Points on a hilly landscape, in no order, each with its height.
From any point a ball takes the steepest step (drop divided by distance) to one of its 6 nearest points. It stops when none of these is lower. Distance is the straight distance between rows; heights are no part of it.
ledu (h 4.07): [ 70 133 163  75  91 115 107 147 171 131 159 131 118 127 132 124 114 118]
pak (h 2.22): [191 113  98 174 175 154 123 125  76 134 139 143 167 128  82 138 127 170]
vibuf (h 2.72): [102 139 139 151 116 183 129 122 117 121  94 125 101  89 128 149  93 162]
sovov (h 3.76): [ 65 134 115 116 134  96 159 153 146 146 186 131 125 140 156  80 189  92]
Gaz (h 3.91): [101 132 182 102 110 128 145  93 153 100 104 124 152 129 157 120  75 145]
redi (h 4.02): [164 133 140 160 141 119 137 105 119 115  94 107  97 129 121 163 115 135]
Miz (h 5.34): [139 141 144 139 123 125 122 115 139 125  93 110 100 125 127 168 117 139]
Lodif (h 1.70): [ 65 133 142  89  99 109 150 153 160 133 190 178 163 176 157  96 153 135]
Duzun (h 2.63): [144 153  96 165 150 193 114 133  89 141  89 158 124 113  95 149 125 158]
Zefom (h 3.10): [157 137 167 178 144 130 166  80 125 105 110 130 142 116 123 139  84 169]
Fato (h 4.74): [ 99 142 174 101 104 106 137 109 146 112 112 118 122 130 147 143  81 146]
vomi (h 4.50): [137 135  94 100 131  92  99 153 133 140 110  89 104 130 155 124 162  82]
lopa (h 3.04): [115 118 190 110 112 170 154  97 152 106 107 126 136  96 145 129  72 149]
vanud (h 2.55): [217  99  82 176 168 132 126 118  82 131 144 154 149 152  75 152 133 149]
vef (h 2.66): [157 132 109 177 176 166 129 115  94 124 114 142 156  98 102 131 118 177]
pavo (h 2.62): [143 136 163 164 133 162 165  97 131 108  91 122 148  93 129 127  83 161]
Nur (h 0.31): [175 131  81 161 149 173 118 123  95 139  89 155  91 142 101 158 143 131]
Delu (h 2.73): [190 116 147 188 151  95 161  99 101 121 115 118 136 134 112 162 113 155]
diman (h 3.39): [199 119 132 177 142 111 145 114 102 120 106 110 108 133  99 161 126 122]
Kima (h 0.71): [ 57 132 146  93  93 125 131 155 168 132 189 173 153 165 136  96 152 126]
zopab (h 2.69): [215  90  60 157 128 166 107 111 100 116  93 161  90 143 112 128 149  92]
Tisep (h 4.32): [102 117 194  56  92 140 133 115 160 109 140 144 153 134 158 121  80 135]
rova (h 1.17): [180 116 118 191 170 140 133 110  85 115 136 134 176 112  85 141 112 196]
vagar (h 2.15): [163 126  96 172 146 163 126 120  93 137  86 133 114 120  90 157 137 136]
Bimag (h 2.46): [ 46 130 153  74  84 143 102 152 159 144 196 152 114 130 109  96 125 110]
zal (h 0.54): [122 130 157 155 139 203 143 109 120 113 101 129 131  69 127 128  93 172]
Nime (h 3.59): [222  82  49 175 145 164 115 110  82 141 120 175 111 167  87 128 141 105]
zul (h 3.03): [182 133 105 153 141 134 116 116 112 129  85 115  85 133 114 168 133 111]
lol (h 4.76): [ 68 146 142  85  94 103 103 150 154 151 148 113 110 134 134 123 126 109]
Vipu (h 3.26): [ 72 141 124 102 126  90 173 146 152 133 186 148 147 170 160  95 175 116]
bug (h 1.03): [ 90 135  98  96 107 102  92 165 146 151 128  99  91 126 139 140 162 100]
rigig (h 4.71): [ 88 138 130  99 114  75 122 143 145 140 136 105 129 146 151 128 146 103]
nipi (h 5.40): [ 90 131 105 117 147  86 179 149 139 141 173 131 152 143 172  87 188  78]
girit (h 4.53): [106 130  98  98 128  74 118 165 137 141 137  90 127 124 158 110 173  73]
nive (h 6.68): [120 125 122 109 141  44 153 152 132 153 144 104 156 145 170  95 168  80]
vap (h 0.43): [140 138 154 171 150 191 147 114 123 114 119 126 163  67 132  93  91 180]
suna (h 4.72): [168 125 122 125 126  62 102 143 123 124 103  82 108 141 138 140 146  85]
Lopal (h 2.81): [218 102  88 148 131 129 112 127 106 114  82 119  91 141 124 151 154  87]
Mig (h 3.82): [148 132 185 138 135  91 164  94 127 106  97 107 149 134 141 146  86 142]
Seme (h 3.02): [165 134  59 149 176 179  91 116  69 137 112 166 150 134  74 123 125 158]
fuva (h 3.31): [ 61 130 153  82 101 103 119 128 161 138 163 128 137 152 140 111 114 134]
vas (h 3.07): [ 40 124 154  87  73 129  84 154 152 151 179 139  96 107 100 120 126 118]
Rales (h 3.01): [131 144 102 161 156 218 108 138 100 124 107 137 153  64 115 113 111 190]
vuras (h 2.41): [162 122 150 180 176 173 146  96 129 111 126 121 202  75 123  85  89 190]
Vodar (h 3.73): [188 123 137 159 140  58 130 121 111 110 106  96 121 139 130 152 120  97]
Kifu (h 4.13): [191 100  76 115 120 124  90 137 115 114  88 105  80 134 146 150 161  66]
pon (h 4.41): [ 80 143 124  98 116  79 134 150 154 152 167 123 142 148 150 100 163  98]
roko (h 4.98): [102 105 180  42  96 156 130 144 170 107 182 176 189 160 156 111 107 151]
Bami (h 4.43): [ 75 131 144  95  97 134  95 131 140 135 119 105  75 101 118 159 111 124]
peno (h 2.65): [ 61 139 132 103 116 109 150 160 154 146 194 143 117 148 133  93 179 102]
fal (h 4.39): [ 75 136  82  96 127  97 118 158 140 148 168  88 103 109 147  97 193  68]
veti (h 4.56): [ 90 139 168  76  94  97 132 121 173 120 141 136 151 164 161 117  92 135]
fedud (h 5.43): [137 139 119 122 108 144 101 135 121 133  86 111  79 123 112 168 132 122]

For each start below, name the point where the ball stops.
Vodar => rova
ledu => Kima
lopa => vap
Kifu => Nur
pon => Kima
veti => Kima
pavo => vap
diman => Nur
fedud => Nur
sovov => Kima

Call two points neighbours if one is among the 6 nearest of the other. Go from one point of each pair to the other, from neighbour to neighbour, staying as low as possible. Name the highest point that can't be avoided.
vap, Nur => vuras
Kima, bug => fal
Nur, rova => pak
